Points on a hilly landscape, in no order, each with its height.
From any point a ball rolls to the lowest of the 2 points nearest to it. It stops when none of these is lower. Distance is the straight distance between rows; heights are no part of it.
(512): [ -7   5   1 -14  10   9 -12  -6 -29 -11   3 -14  -5  -6  16  -5  15  -7
   9  15  11  10  -1  -7  -1 -13  19  13  36  -3  34  14  -8   3 -15   1]  height 58.1
(83): [  1  -8  -3   0  13  18 -12  -7  -3  18   4  15   5   2   4   7  -4  30
   4  10 -25 -17  -8   1 -11  11  11 -22 -27  -2  -3  -2   8 -14   7   4]  height 11.3
(1381): [ -1  31  10   7 -10  -8   0  -8  11 -30  -7   1 -17  13 -13  12 -11 -27
   8 -15   0 -18  -1 -12  21  -6 -22 -21 -19 -16   5   4  20   3   6  -2]  height 38.7
(523): [  5  -1   5   1   6  -5  24   4 -17  21  -6  13  -2   0  12  16   2  -8
 -31   2   1  -2   8  -2   7  -4 -20 -10 -16  -5  35 -12  10   3  -3   5]  height 15.4
(260): [ 37 -16  -6 -17  18  -4  16 -10   2   5  11  -2 -17   9  13 -13   6   7
   5   1  -3  -9 -10  15  14  10   4 -13  11 -18 -14 -11   1   0 -26 -16]  height 55.5
(428): [  0 -10   4 -22   8  12   3 -10 -16  -5 -11  -2 -14   6   0  16  17 -10
  16  -9   1   6   3  -1   9 -10  10  29   5   3  22 -19   8  -1 -17 -11]  height 30.7
(244): [  7 -18 -12  10   2   5   4   2 -14  -2  -7 -23   4 -15  -4   0   2   6
   5 -22  21  29 -17  -8  -2   9  14  30  14   3 -14  -1 -14   6  -3  -4]  height 25.2
(1287): [ -1   6   1  17 -14  -1   6   2  40  -3  -2 -10  -7   9 -21   8 -16  14
  -9 -16  -2  -6  -3  -7   2  -4   2  14 -13 -17  -2   3  -1  -1  20  -7]  height 41.9
(77): [ 21   2  15  -3  11 -32   0  12  -1 -17   2  25 -12  -5  21  -1 -16 -20
  12   0  17   3  16 -23  15 -16   3 -12 -16 -10  -1  15  11  -3 -14   0]  height 49.0
(606): [  2  -8   0 -22   4  14 -12  -7 -12  -2 -13  -3  -7  15 -19  14  -8 -19
   5   4  -3  13  12  -1 -11  -2   3  29   1   6   5   6  14  -1  -5 -24]  height 35.4
(743): [  7 -10  -3   7  -1  -7  16  -5   7 -10  -7   0 -14   8 -17  -4   2 -15
  -4 -13   3   9   7   8  15  -7 -23  10   2   0 -11 -13   4  -7 -12  -9]  height 49.6
(837): [-23   4   8 -16  -1   1 -15   1  -8   2   0  -4   5  14  -5 -19  26  22
  10  19 -18 -11  11   8 -18   4   4 -10  17  27 -16  -2 -21   9 -19  10]  height 60.9
(1294): [ -4  -5 -12   6  19   3 -19  16 -20  -3   0 -11  32  -6  45   4  -1  -1
   1   5  19  28  -5  18 -26 -16  25  21  -1   6  15   6  -3   1   4  -9]  height 72.4
(544): [-14   2  -1 -19 -11  -5 -17  12  15  15  -5   6   9   0 -29   4 -25   3
   7   6   1   4   4  -6  -6  24   0  10   0   1 -26  16  -3  16  13  -8]  height 65.4
(1209): [ -9  14  12   9   0  -8 -10   6  -9 -23  -2  12  26  -3  12 -15  -1 -14
 -18  14   9  34  13   2 -28 -30 -22  -4 -24  14   6   9   1  -6  -5   7]  height 33.3
(153): [ -2  -2   2  17  -5  -3   7  -7 -18 -17  -9   6  13  -2   3   6 -11  -3
 -22  -9  -5  17  -7   9 -34  -7 -12 -19 -53   2  -3  -4  20  -5  12  10]  height 58.0
(1355): [ -2  17   0  -1  -1   8  -7  -6 -27 -17  -9   3   7 -11  -4   4 -13 -32
  -7   9  19  30   1 -15  -7 -17  -8  12  -1  -2  18  15   6   2   3   2]  height 43.6
(271): [  0  11   6  23 -15 -26  12  20  22   7  -4   5   3 -20 -15 -12   9   4
   8 -14  10   7   0 -13  24  10 -17   3  15  13 -27   2 -19   4   5  19]  height 68.9
(1303): [ 12 -18   0  21  -8   4  15 -17   4 -16  -2 -18 -12   0 -19  -7  11   2
 -13 -26   1   7  -4   7  -3  -4   0  28   0   3 -20 -13  -1 -13 -10  -8]  height 49.8
(808): [-12   2   4   6   4  -3   9  -3  -5   0  -5   9   0  -3 -16   6  11  12
  -8   5 -16  -4  -2  -4   2  10 -24 -25  -8  12   5 -10   1   6  -5  14]  height 23.0
(826): [-16 -10  -2  12 -17   8  -1  13   4  31   8   3  11 -26 -21  -8   3  -7
 -17  10   8 -12   6 -11   2   8  -4  24  38   9  -2   4 -16 -11  20  13]  height 23.5
(207): [ 17  -6  19 -13  11 -19  -3   8  11  -3  13  31 -24  11   4 -10 -12 -25
   3  11   4 -11  34 -17  20 -14   3   3  -7  -5  -2  11  17 -14 -23  -9]  height 46.3
(1083): [ -3  13   7  19 -14 -23  16   3  19 -15  -6   4 -10  15  -9  15 -11 -35
   2 -27  -6 -29   6   5  16 -14 -19   2 -31 -17  -4 -11  12  -2  12   3]  height 41.3
(125): [  4   9  -8 -21   7  -6   1  11  20 -14  -3 -10  -1   9  18  -4   3  13
  23   8  17  25   9   5  21 -18  -8  -7   6   0   4   5 -13  17 -18 -12]  height 9.0
(695): [ -8   0  -5   7  -8   9   8  -2 -12   2 -12 -13   0 -17 -22  -1  17  -3
  -5   2   7  13  -3  -3  12   6 -23   8  29  14   6   1 -16   4   0  13]  height 14.1
(556): [  9  18   3  -1   4  18 -10  -2  17  -6   6  -6  -5  14  -4  -6  28  14
  13  19  -2  16  -1  -3   5  -6 -12 -20  13  17   8  11   7 -13  -4  -8]  height 37.9
(234): [-17 -12   4  20 -13 -19  16  -4  -2  -7  -3   7  -9 -23  14   4 -22   7
  -5 -20   0 -28  -2 -20   8   3   8   3 -25 -23   2 -14 -10  15   6  34]  height 26.9
(723): [ 10  -2   2   8  -1   1 -13   3  27   5   5  22 -16   0  -9  22  -9   7
  27  -9 -11 -21   1 -22  20   0  12   0 -22 -11   8  -5  15 -20   9   0]  height 32.2
(1516): [  6 -12 -13 -14   3  -2   1   1  -7 -28 -17  -4  -6  -8   8  14 -34 -20
   3  -2  15  43  -2 -15  -3 -20 -10  11 -26 -13  11   7   5  17  -3 -14]  height 36.0
(1087): [ 16 -13 -13   2   6  -1  12  -7 -14   8  -2 -17   0 -12  -8  -6   5  17
  -4   2   5  27 -16  -3   1  15 -11  -2  23  -2 -15   7 -11   9  -9   2]  height 19.7
(1030): [  4  -2   7  14  -1  -7  22  -1 -17  17  -6  15   3 -11  12  13   8   7
 -14  -9 -11 -18  -7  -2   9   8 -10 -30 -25  -7  15 -21  14   0   2  17]  height 19.3
(842): [-16   3  -8  -2  -1  -1 -10   9  -4  -1   8 -14  15   1  27 -23   2   0
 -14  28   0  10  22  13  -2 -24 -11   2  31   6  22  18 -33  20  -3   3]  height 42.1
(1514): [  9  14   9   7  -3  -4 -11 -12  11 -14   0  15 -29   7 -11  13  -8 -11
  35 -11  -9 -27   5 -20  23  -4  -4 -21 -19 -13  -3  -4  23  -2   2   2]  height 35.9
(738): [ -9  -1  -4  -4   5  26 -19  -6 -25 -33   5 -15   0  -6  23  -2  -1  -8
  19   8  14  20  -6   7 -15 -24  31  21  19   2  30  13  -2  -3  -1  -6]  height 62.4
(1033): [ 20  19   5  -5   5   0   3 -14  20  -3   3  -3 -13  18 -13  -2   3   4
   8  -5  -2 -10 -12  -6  13   7   5 -18  -3 -22 -13   5  13  -7  -9 -15]  height 37.6
(346): [ 15  -4  -3 -11  13  15 -21 -10  -8   8  19  11   0   1  13  -7 -13  12
  12  15 -18 -17  -7   6 -10  11  28 -17  -4 -11 -10  10   9  -6  -3 -19]  height 18.1
(1475): [-22  -4  -2  24 -18   9   9  10  -2  29   8   3  14 -31 -14  14 -10  -5
 -20  -3  -1 -17  -5  -3   2  15  -1  15  11  -6   1  -7  -2  -7  30  18]  height 27.0
(956): [  9   4   8   9  -6 -26  16  14  21  -1  -4  14 -11  16  10  21 -17 -18
 -14 -14  -9 -26   9  -4   7  -9  -5  -1 -42 -29   2   8  16  -4  21   0]  height 43.9
(496): [-10  11  18   0  -1 -27   1   4 -12 -17  -6  12   3 -12   9 -13  -5 -14
  -5   1  14   2  25 -26  11 -17  -9   2  -3   9  12  -1 -15  15 -23  19]  height 53.2
(172): [ -4   3  -8   1  -6   9  -2  12   3  27   5   6   3 -13  -8   4  11 -12
   1  21   5   2  10  -9  16   9 -19   0  31  15  14   8  -4  -9  10   6]  height 19.1
(1100): [-14  -7  -1 -16   2  24  -8  -7 -38   8  -3 -10  -9 -13  -4  21  18  -8
  12  12   0   1  -2  -9 -10   3   8  17  32  10  34   7  -2   8  -6   3]  height 54.1
(1332): [ -2  -3  -5   3  -4  19  -3  -6   8  19   1  13  -3   0 -20  16  -2  21
   7  -2 -30 -25 -16   7   1  26   1 -30 -12  -4  -9 -10   6  -9  27   6]  height 16.4
(72): [ -6 -32 -16 -18  -7   5   5  -4   1  11  -2 -16  -5  -5  -1 -13  -7  12
  -3   6   6  -6  -2  11   2   5   3  19  29  -8  -9  -2 -32  21  -9  -8]  height 45.5
(339): [ 11 -11   8  12  -3 -11  20  -2  31   0  -4   6 -12  18  -9  22  -5   8
 -18 -26 -10 -16   0  -3   4 -10  -1  13 -44 -27 -10  -7   7  -9  17  -9]  height 45.3
(1386): [ -7 -23 -21  -3   5   6  -9  -2 -30   7  -1   8  15 -13  11   0 -15 -13
 -33  26  -7  37   3  16 -28   1 -38 -30 -29  14  10   9  12   1   7  17]  height 41.7
(1513): [  6   3  17  -9   0 -11   0  -4  30  -4   9 -12   1  24 -13 -35  22  26
 -14  20  -5  12  20   5  -1 -13  -4   4  13  16 -13   9 -13  -7 -28  -6]  height 66.4
(967): [-16 -11 -16 -24 -15  29 -11 -18   4   6   3 -15  -9  10 -20   8 -14  10
   5  10 -17 -14  -5  15 -11  11   3   8  13 -11   7   6   1   9  15 -14]  height 59.2
(604): [  6   5  -6   4  10  -1  -4  -1 -27 -23   6  -1  22  -6  28 -20 -11 -22
 -28  22  10  22   5  22 -24 -24 -14 -18  -4  -4  12  11   5  -1  -8   5]  height 28.9
(693): [-23  10  12 -19 -10  -9 -13  11   4  10  -9  -2  16  11 -20  -7  24   3
  17   2  -5  -6  10   7 -11  15  -3   9  29  30 -21  -2 -17   9 -11   8]  height 58.9
(96): [-17   0 -12  27 -19  -3  19  13  -2  21   0   0  15 -27  10   9 -17 -11
 -14 -12   9  -2  -4   2   6  15 -12  -4 -12  -2  10  -2  -5  12  35  28]  height 30.3
(457): [  4   2   6  14  -2  18   3 -15   3 -20  -5 -25  -7   8 -14 -12  30  16
   8 -13  -1  13  -4  18 -16  -5   6  12  10  11 -15  -6  -1 -11  -9  -7]  height 46.1
(605): [ 11  12  18 -10  -4  -6  -3  -3  19  14   3  -2  -3  12 -18   4   7  -5
   1 -14  -3 -10   3 -12   3   3  27  30  11  -8 -12  -2  11  -9  -3 -20]  height 34.8
(890): [-10   8 -14   3  -1  -2  -2  24  19  21   5  10  10  -6  23  -1  10   6
  12  17  12  -5  12   4  21   2 -14  -5  18  20  16   0  -8   1   8   9]  height 23.3
(46): [ 23  17  19 -21  24 -40  18  10  -7   6  -5  14   3  11  25   1  -6  -6
 -16   2   6  -2   2 -14   5  -1   1 -21 -10 -25   7  11   4  14 -17  -6]  height 14.6
(1445): [ 19  18  -4  14  -6  18  -4  -3  -4  -3   5 -26 -16  -5  -7 -11  26  -8
  17  -9  11  -2 -21   2  10  10  15   6  34   9  -5   8   5 -18  -5  -4]  height 46.6
(1044): [ -4  17   9  30 -17  -7   7 -17  20 -13   9  -4  -8  11 -20  -9  -2  -4
   0 -24 -19 -43 -13   5   0  17   2 -12  -6 -16 -23 -12  -2  -2  10  12]  height 43.5
(1081): [-15 -22  -7 -25 -19  15  -4  -2  20  14   6  13  -9  14 -30   7   2  -4
   8   5 -23 -40   8  25  13   8 -15   5   6   4  -5 -31  -8 -12  13 -10]  height 26.0
(752): [-12 -18 -13 -32  -7  14 -13   2  11  15  14  14 -14  19  -9  -3   0 -18
   7  19  -9 -30  20  26  11  -9  -4  12  16   7  -2 -10   4 -10   0 -26]  height 32.1
(675): [-29  -8   6 -18 -14  -2  -4   4   5  11  -7   6   6   4 -31  -9   5  -6
  -7  18  -6  -7  26   2   0   9 -23   7  20  28 -12  -2 -23  11  -3  10]  height 57.0
(959): [ 12  -3   4   3  12  -6   8   3   6   3   2   0  10   0  18  -7   7  33
  -5  -8   0   6  -7  -1 -13   2  17   1 -11  -6  -8   0  -4   3  -8  -4]  height 20.8
(1105): [  0   9   5  -7   2 -19  -1  20  14  10  11  10  10   5  33  -7  -8  -3
   8  -3  16 -16  11  -2  11  -4  29  16  14  -6  11  -2  -9   3  -6  -5]  height 27.4
(789): [ -8   3   7  24   2   1  -2  -8  -7 -22   0   3   4  -8   4 -10  13  13
   6 -14  -3  -5   4  -4 -17 -10   8  -1 -19  13  -3 -19   3  -5  -9  18]  height 38.4
(1018): [ 11  14  14  -7  18  -8   1   5   3  -5   9  -5   7   6  34 -18   1 -13
  -7  12  16   5   9  12  10 -22  23   5  28  -8  19   9  -7  -4 -17 -11]  height 32.0
(936): [-10 -14  -3  -5  -7  23   0  -5  11  25   8   1  -4   5 -38  16   0  19
  -7  11 -24 -20 -12   6   1  27 -19 -13  18   6   6  -5   2  -8  26   1]  height 15.0
(130): [ -9 -14 -15  11  -3  26   9  -4 -33  12 -10 -13   0  -9   2  17  23 -17
 -19   1  -1  23  -6  26 -16  -1 -15  22   9  16  19  -6  14 -11   9   2]  height 63.1
(434): [ 21  -6  -6  -9  13   9  17 -13   7   3   5  -7 -29  10   9   0  15   7
  13   2   5  -8  -6   1  35  -1   2 -12  19 -14  15 -14   9  -3 -18 -14]  height 59.9
(762): [ -6 -12   5   3  -2 -22  -3   2 -22  -7 -12  -2   3 -14  11   0 -22  -4
   3 -27  11  -4  -8  -5  -5   4  25  21 -21  -7 -16 -10 -12  16 -15  16]  height 20.7
(284): [ -2  -2   4  -2   7  13   6  -5 -10  21 -10  16 -10  -3   3  30  13   1
  10 -11 -10 -11  -2  -3  10  -3  12  16  -8   5  29 -30  13 -12  -3  -5]  height 25.7
(262): [ 15  -7 -11  -2   7 -15  12   1   4 -17  -5 -16   6 -13  12 -11 -14  23
  -6   3  18  39 -16 -12  -5   0 -12 -12  -3 -11 -16  13 -17  23  -2   3]  height 20.4
(452): [  3  -5  -7  19   8   7   1  -5 -16 -16   5  -1  18   9   6 -16   4   0
 -24   5 -10  15  -1  31 -33  -4 -15 -19 -31   6 -19   3  15  -9   7  -7]  height 55.4
(333): [-12 -18 -21   7  14  17  -9   7 -22  -5   0  -9  17  -4  30   5  17   3
  11   6   3  20   0  29 -27 -15   9   7  -1  20  10  -6   1  -2   1  -9]  height 75.3
(316): [-10  -4 -15  18 -16  17   6   9  -3   9  -7 -14   3 -10  -3  13   8   3
  13 -17   5  -1 -13  19   3  14   3  18  14  13   1 -19  -6   3  18   9]  height 51.7
(527): [ 12  31   5   4  -2  25 -10 -12   7 -10   4 -22 -11   3 -16  -6  32  10
  25   4  -2  12 -21 -17   0   7   6 -20  26  13   8  13  12 -14  -2  -3]  height 42.0
(970): [-11 -17  11  -3   4   0 -11  -4   8   2  18  -2   7  10  -1 -35  29  22
 -13  22 -15  -6  22  12 -22 -10   3   3  13  26  -8   3  -8 -11 -15   8]  height 63.6
(87): [  1  37   4   4  -2  -2 -12   8   4   2  -5  11   7   8   4  13  -3   1
  18  -8  -6  -6 -14 -12   2  14   7 -28 -11   2  -5   6   8  12  15   3]  height 30.8
(913): [-14  21   7 -24  -7  -9  -3  15  22  18  -2   0  10  11   7   7   1  13
  13   7  10  -5  10 -12  16   2  16  14  16  -5  21   5 -16  16   2  -3]  height 23.8
(1132): [ -2 -16   7  -2   7  -4   6 -10 -14   0  -7  -8   8  -8  16   3   4  23
  -7 -14   2  -1  -7  -6  -8   0  33  20  -5  -9   8 -12 -13  14 -16   4]  height 16.6
(276): [  6  -4  -6  21   1  19  11  -4 -13   8  -7 -16   9  -4  -9   1   4 -13
 -29  -3   6  18  -7  20 -17  -5  -5  24  -1   1   2   3  11 -12  15 -16]  height 59.5
(862): [ -6  -8  -5   4  -8 -16  -4  22  16  13   1   6  15  -9 -10  -7  -6   3
  11  -8  11  -1   3  -6  10  17  -1   7   8  14 -33   3 -12   3  12   8]  height 67.5
(68): [ 18  16   9  13  -7 -18   9  -7  23 -11   1 -12 -15  11 -15   4  -5  -4
   4 -29  -7 -22 -16 -11  11  12   7 -12  -8 -24 -26   1   7   4   7 -11]  height 40.7
(639): [ -6   8   4  -7   6  16 -10  -8 -16  -5  -3  13  -9   1  -9  11  -9 -21
  -4  19   3  12   9 -17  -1  -5 -18  -3  -1   8  35  16  17 -10   1  -4]  height 46.9
(658): [  6   7  15 -11  13 -38   7  15 -21 -16  -5  11  -2 -12  26  -3 -19 -22
   0 -11  27   5   8 -16  11 -18  11   3 -10 -13   9  12  -4  13 -17  14]  height 51.2
(910): [ -8 -21   3   4  -4 -17   6   4 -15  16  -4  19   4 -15   1  14 -12  -7
  -1 -20   0  -9   6 -10   4   4   5   6 -29  -3 -10 -16  -1   4  -1  16]  height 23.7
(1049): [  9   2 -21   8   2  26  -4  -2 -13   4   7 -12  -8  -3   2  -1  10  -7
  12  12   9  16 -11  14   3   0  -7   7  30   5   3  11   7 -10   8 -10]  height 51.6
(754): [-21 -31 -10 -33   3  17 -12  -8  -8   0  -9 -10  -7  11 -13  -1 -10 -17
 -10  15 -11  15  24   9 -20 -10  -5  29   1  11  14   5  -7   8  -4 -15]  height 40.1
(287): [  5  -5   9  -2  -1 -18 -11  10  20   4   0  18  -7   3   9  20 -18  18
  27 -10  -9 -18   4 -26  13  -6  23   5 -40 -22 -11   8  -2  -8   8   2]  height 28.3
(521): [  1 -20  -8 -21  -2   7  -2  -4   5   6   5 -24  -9  -2   3 -15  14  33
  21  10  -4   2  -9  10   4  13  12   3  33  -2 -10  -4 -22  15 -19  -6]  height 40.3
(1304): [-12  10   4 -23  10   3 -15  20  26  19  -7   4   9  10   8  13  10  28
  14  22   4  14  19 -13   8  -4   6   4  18  19  22   8  -6   4  -8  -9]  height 20.0
(252): [ -7  25  -4  -5   3   7 -11  17   9  13   0   8   7  10  17  12   3  10
  12  10  -2 -14   0   3   6   3  -2 -20   4   6  14   2   5   0  14  -1]  height 27.3
(1225): [  2 -27  14 -18   9   5 -17  -9   1   6  18  28 -22  13 -13  -9 -11 -13
  -8  20 -12 -17  25 -16   8   3  -3  -3  -3   8   0   0  15 -13 -17  -2]  height 42.6
(1025): [ 11  42  -5   6   1 -14  -3  11   3 -15  -6   2  13   2  10  -2  -3  -4
  17  -9   3   6 -28 -13  -9   9  -3 -40 -16  -8 -25  24   2  10  11   1]  height 33.5
(264): [  8 -21  -9   8   4   5  11  -4  -3 -18 -11 -15   0 -16  16   0 -13  -6
 -10 -14  20  27   1   0  -2 -14   4  23  -8  -7   4   2  -6   9  -1 -14]  height 30.6
(131): [ 13   7  14 -10   6 -28  15  13 -10  19  -5  22  -5  11   5   9  -5 -12
 -16  -9  -3 -17   7  -5  14   3  -8  -9 -10 -13   4  -5   4   9 -19  -1]  height 11.4
(1467): [  0   3  -1 -18   9  -7  -5   0 -19 -29 -16   4  12  -3  13   0 -22 -23
 -10  16  19  42   1 -10 -16 -28  -8  -1 -13  -7  19   8  -3  14 -14  -2]  height 40.2
(941): [  7 -23  -4 -16   4   1   7 -10  -1  11  11  -1 -10   9  -4 -14  -6   8
 -13   5 -10 -21  -5  14   1  11   5   2  13 -14 -13  -3  -6  -4  -8 -17]  height 50.8
(311): [ 12  12   3   6  -2  -3  -2  -8   1 -19  -2  -3 -10  -5 -18  -6  -7 -10
  -6  -3  14  20   6 -16  10 -12 -19   2  -2  -5  -2  12   4  -1  -2   1]  height 46.7
(557): [-11  -7  -6  12 -16   1   3   6  11   3   0  -4   9  -7 -11  -4  17  13
  23 -24  -4 -15 -16  18   5  16   8  16  17  22 -27 -29 -16  -1   5  14]  height 48.6
(144): [ 18   7   1  -4  22 -11  -1   0 -24  -5   8  10   9   0  19 -10 -14 -16
 -18  23   6  18  -3   0 -14  -2  -8 -23  -4 -11   2  18  10   1  -6  -5]  height 23.9
(1249): [ 18   0  -9   0  11  22   6 -16  -9 -17   0 -10 -19  -7  13   7   7  14
  15   6   4   7 -18  -5  10  -5  10 -13  12 -14  25  -2   8  -7  -7  -8]  height 64.4
(974): [ 17   6  -8  13   4  19  -3   5  -8   9   5 -13  14  -3  -4 -11   3 -15
 -18  13   9  27  -1   8 -13  -8  -1  25  24   3  -4  26   5 -15  16 -10]  height 56.1
(183): [-11  -3  -8  -8   5  28 -14 -11 -29   3  -5  -3  -8 -13  -7  27   1  -8
  14  14   1  12  -3 -18  -8   0   3   3   4  10  35   0  22  -9   1   0]  height 50.4
(1310): [ 14  34  -5  -5   4 -13   4  -4  -5  -1 -12  -1   4   7 -10   9  -9  -9
  -6  -2   1  19 -30 -12  -6  15 -23 -40 -11 -16 -13  21  10   9  11  -6]  height 36.5
(996): [-20 -24   0 -12 -21  12   0   1  28  23   7   4  -1  -1 -57  14  -7   7
 -12   1 -21 -29  -5  11   9  24 -20   2  15  -3 -10 -18 -12 -10  31  -5]  height 20.3
(261): [ 25  -4   3 -15  11  19 -15 -18   4  14  16   2 -18  -2  -9  -8   3   6
  18  12 -21 -16 -19 -14   3  21  21 -20  16  -9 -18  12  18 -20  -1  -9]  height 26.1
(1279): [ -7  10   1 -12  18  -1 -17  18  -6  -9  11 -11  22   1  41 -21   7 -10
  -4  29  18  15  20  19  -6 -29  15   9  37   1  21  22 -24   7  -9  -3]  height 37.3
(816): [ 29  13  10 -13  29 -14   9   6 -18   2   8   8   1  -3  23  -6  -6 -13
  -8   9  20   9  -9 -20   2   3   7 -12   9 -22   9  18  14   0 -15  -8]  height 19.0
(228): [-25 -13 -12  14 -16   2   7   3  -6   9  -9  -6  18 -19   7   8 -23   6
 -21  -3  -9  11   2   6 -15   6 -14 -11 -33   5   2 -14  -1  10  31  24]  height 33.7
(561): [ -9  24  13  -2 -12   2  -5   2  18  24  11  13  -1  16 -21  -5   5 -19
 -10   8 -12 -40   2  -2   7  17  -7 -10  22   2   2   4   4 -12  11  -1]  height 28.4
(1323): [  9   3   6  13   9 -14   7   1   5  -7   9  16   9  19   3 -18  -5  -1
 -31  -1  -9  -4   4  20 -22  -3 -14 -10 -40   7 -27   3  17 -12   0  -4]  height 52.9
(18): [ 10   8  18  25   1 -23  22  -4  -5 -28  -7  -1  -5  -2  16  11   4   8
  -5 -24   3  -8  -8  -8  -5 -10  16  -2 -44 -18   0  -8   8  -6   0  11]  height 62.3
(52): [-11  -4 -10 -14  -7   8  -8 -10  -2   7  -8  -8   2  -1 -16   1 -32   1
 -11  12  -9  -3  -6  -4 -12  15   2   5   2 -18  -4  13  -5  17  14 -13]  height 62.8
(570): [ -8  16  -4  -2   5  -3 -21  12 -11 -18   4 -12  22  -3  29   4 -24 -12
  18  -9  27   6  -5   9 -12  -8  38  27   4   0  12  12  -3   7   8  -3]  height 69.2
(1183): [-22 -16 -12  -1   0   1   0  -7  -9 -12 -12   7   1   7 -14   5   6   7
   7  -3 -12   9   9  20  -5   4 -39 -21 -17  26 -16 -21  -2  14  -6   9]  height 26.4
(1194): [ 20  12   7 -16  13  15 -12 -12   8   4  14   2 -17  26  -6  -5  17   9
  13  17 -23  -3 -10  -1   2  13   7 -24  10   1   0  12  22 -16 -11 -16]  height 32.5
(477): [-13  14   8  17 -14   0  16  -8  10  -9  -6 -10  -5   7 -19   0  -7 -16
 -14 -27  -9 -29  -1  10   1   5 -10   6  -7 -13  -5 -21  -2   2  13   8]  height 44.1
(1308): [  4  21  20  10  -6 -37  11  20  13  15  -7   7  12  -8  -6  -8  13   3
 -13  -9  16  10   7 -29  20   2  -7   2   4   0 -15  18 -16   3  -8  21]  height 70.1
(1169): [  6  25  24  -3 -12  -8  -4  -3  30  25  13   0  -4  14 -32  -3  10  -8
  -8  -8 -12 -35   1 -19  13  16  22   2  19 -11  -4  -1   6 -15   2  -9]  height 31.5
(1278): [-15   5   8  -8 -11 -12  -9   5 -10  -4  -5   7   2  -4  -8 -20   4 -17
  -6   9   3  -5  26  -1  11  -5 -18   4  19  23  -3   0 -15  11 -18  15]  height 55.1
(239): [  6 -12  -7  19  10   5  -1  -8 -17  -7   0  -6   2  -8  12 -12  27  17
  15 -15   2   7 -10  15 -11   1  21   6   1  22 -17 -19  -1  -8 -17   3]  height 41.8
(540): [  6  -2   0   4   6 -17   0  16  22   6   4  15   7  -1  17   5  -8  19
   8  -5   1  -2  12  -9   3  -7  11  -1 -24  -5 -10   4  -1  -2   5   2]  height 24.7
(549): [  2   6   0 -18  11 -14   5  -8   4 -34  -9 -11  -4   8   6  -6 -10  12
   7   9  12  32  -1 -10   3 -21 -12 -19  -8  -9   2   2 -16  25 -19  -2]  height 14.5
(1238): [ 18  -9   7   4   3  -7  -1  -5  21  -1   6  -4  -9   9 -13  -7 -16   0
  -7  -8   6   3   5  -3   1  -6  19  25 -10 -18 -18  10  12 -11   2 -20]  height 38.2
(926): [-11   3   7  -3 -20  -3   5   7  23  23   3   5   7   2 -34   7  -4  -2
  -7  -7 -19 -46  -8   5   7  26   3  -4  24  -6 -14 -16 -17  -6  22   4]  height 24.5
(1218): [  7  12  -1  23 -11  10   6 -17  18   0  21  -2  -7   6 -10 -29   3  -4
 -14  -6 -20 -37  -4  15  -3  13  -5 -24  12  -1 -26   1   3 -16   9   2]  height 47.0
(703): [  5  -6  10  20  -4   3  -1  -4  15   2  18  12   2  21  -9 -26   4  -4
 -31   2 -19 -25  14  17 -21   5  -6  -7 -14   9 -27   5  12 -22   7  -3]  height 50.5
(860): [  8 -13  -1   5  -1 -10   7   1  14  -3   6   1  -4  -3   2 -12  22  21
  19 -22   0 -14  -4  15  13   8  15   9   0  12 -33 -27 -16  -4 -17   4]  height 45.7
(1477): [  6  -1  10  27  -4 -11   7 -10  -7 -18 -12   3   2  -7  -8  16 -12  12
  -9 -25 -14   0 -17 -11 -19   2   7 -14 -52 -14  -9 -10  14  -4   9  18]  height 60.2
(407): [  2  -4 -16  16  -5  29   8 -20 -15 -22  -1  -6 -15 -18   7  11   0  14
  15  -4   8  19 -17  -8   7  -7  -8 -17 -10  -2  24 -13  13  -6   6   2]  height 68.5
(722): [-14  -1 -24  -3  -3  18 -13  13   1  -7  -2 -11  16  13  28   3   9   4
  22   0   7   4   1  40 -13 -10   9  15   5  15  -1  -9  -6   9   5 -15]  height 78.2
(977): [ -5 -18  -2 -24   3  14 -18  -6   1   7  25  24 -14  19   8 -12 -13 -13
  -8  27 -14 -33  32  15  -3  -9  10   5   6   1  11   0   6 -18 -10 -14]  height 37.7
(889): [-13 -29 -17 -10   2  11  -4 -10 -10  -3  -4 -11  -5 -10   4   3  10  33
  31   1  -7   2  -8  11  -2   9   3  -4   5   8 -10 -14 -19  17 -10   4]  height 34.7
(670): [  5 -23  -5  -6   5   7  15   7  -3  36  -8  17  -5 -12  11  32  -1   7
 -18  -6  -5   4  -5  -8  12   2   1   9 -19  -7  31 -22  11  -7   5  -2]  height 20.6
(1368): [ 19  15  20  25  -2 -22  15  19   9  16   2   3  15 -18   6 -22  26  -4
 -17 -10  22   2   7 -23  15   1  10  22  18  15 -12  12 -14 -15 -11  23]  height 71.3
(33): [ 16  12   1   6  -1 -15   7  -8   6   2  -5 -11  -4   1 -23   5 -11  -7
  -6 -23  -7  -5 -28 -14   2  25  -7 -27  -5 -25 -31  19   3  11  13   1]  height 39.7
(878): [-21 -28 -16  -4  -4   5   3 -10 -22 -12 -20 -10   2  -9  -6  10   6  12
  11  -7  -9  18  -1  21  -8   9 -17   1  -4  20  -8 -21 -12  24   0   7]  height 29.9
(1397): [ -8  -9 -20   6   2  23   3 -13 -17 -11   0   4  -5 -18  29  11   4   3
   6  13  -1  15  -5   7   4 -18 -13 -21 -11   4  45 -22  14  -4   2   8]  height 72.3
(702): [-11  10  12  18 -17 -30  13   0   5  -4   2  -2  -9  -8 -10  -2 -20  -9
 -12 -19   2 -41  -8 -24  10  14  12 -11  -6 -24 -15   2 -17  14   7  28]  height 29.4
(812): [  7  22   5 -21  14   4 -12  19  26  -5   3 -13   5  19  13  -3  19  16
  26  27   7  36  10   1  12 -19   1   0  19  16  16  16  -3   3 -11 -13]  height 14.8
(237): [ -3  14   8  20   2 -18  -4   6   0 -31   2   5  14  -6  13 -16   7   3
  -2   1  10  19  11 -10 -23 -23  -3  -5 -23  20 -14   3   0  -9 -12  14]  height 35.8
(217): [ -9 -27 -18   6  -5  -6  -3   7 -23  30  -9  12  19 -29   7  16 -15   1
 -17   8   1  30   1   0 -15   9 -25 -18 -23  10   8   1   9  10  18  17]  height 37.4
(991): [-22  -3 -18  -1 -14  29  -3  -5   8   1  -8 -14   5   5  -9  10  -5  13
  10   2 -10  -4   1  17 -12   2  -4  16   3   7  17 -11  -8   8  25  -7]  height 55.3
(1350): [  8  14   0  -4  10  11 -13  -4 -30 -20  -5 -20   4   2  17   4  -2 -12
  22 -14  26  13 -19   8  -4  -4  38  23  14   5   7   3   6   7  -8 -12]  height 66.5

Where does a ball stop that starts at each point below?
(1287): (936)
(477): (1132)
(271): (131)
(457): (131)
(956): (1132)
(693): (936)
(722): (131)
(276): (83)
(18): (131)
(130): (83)
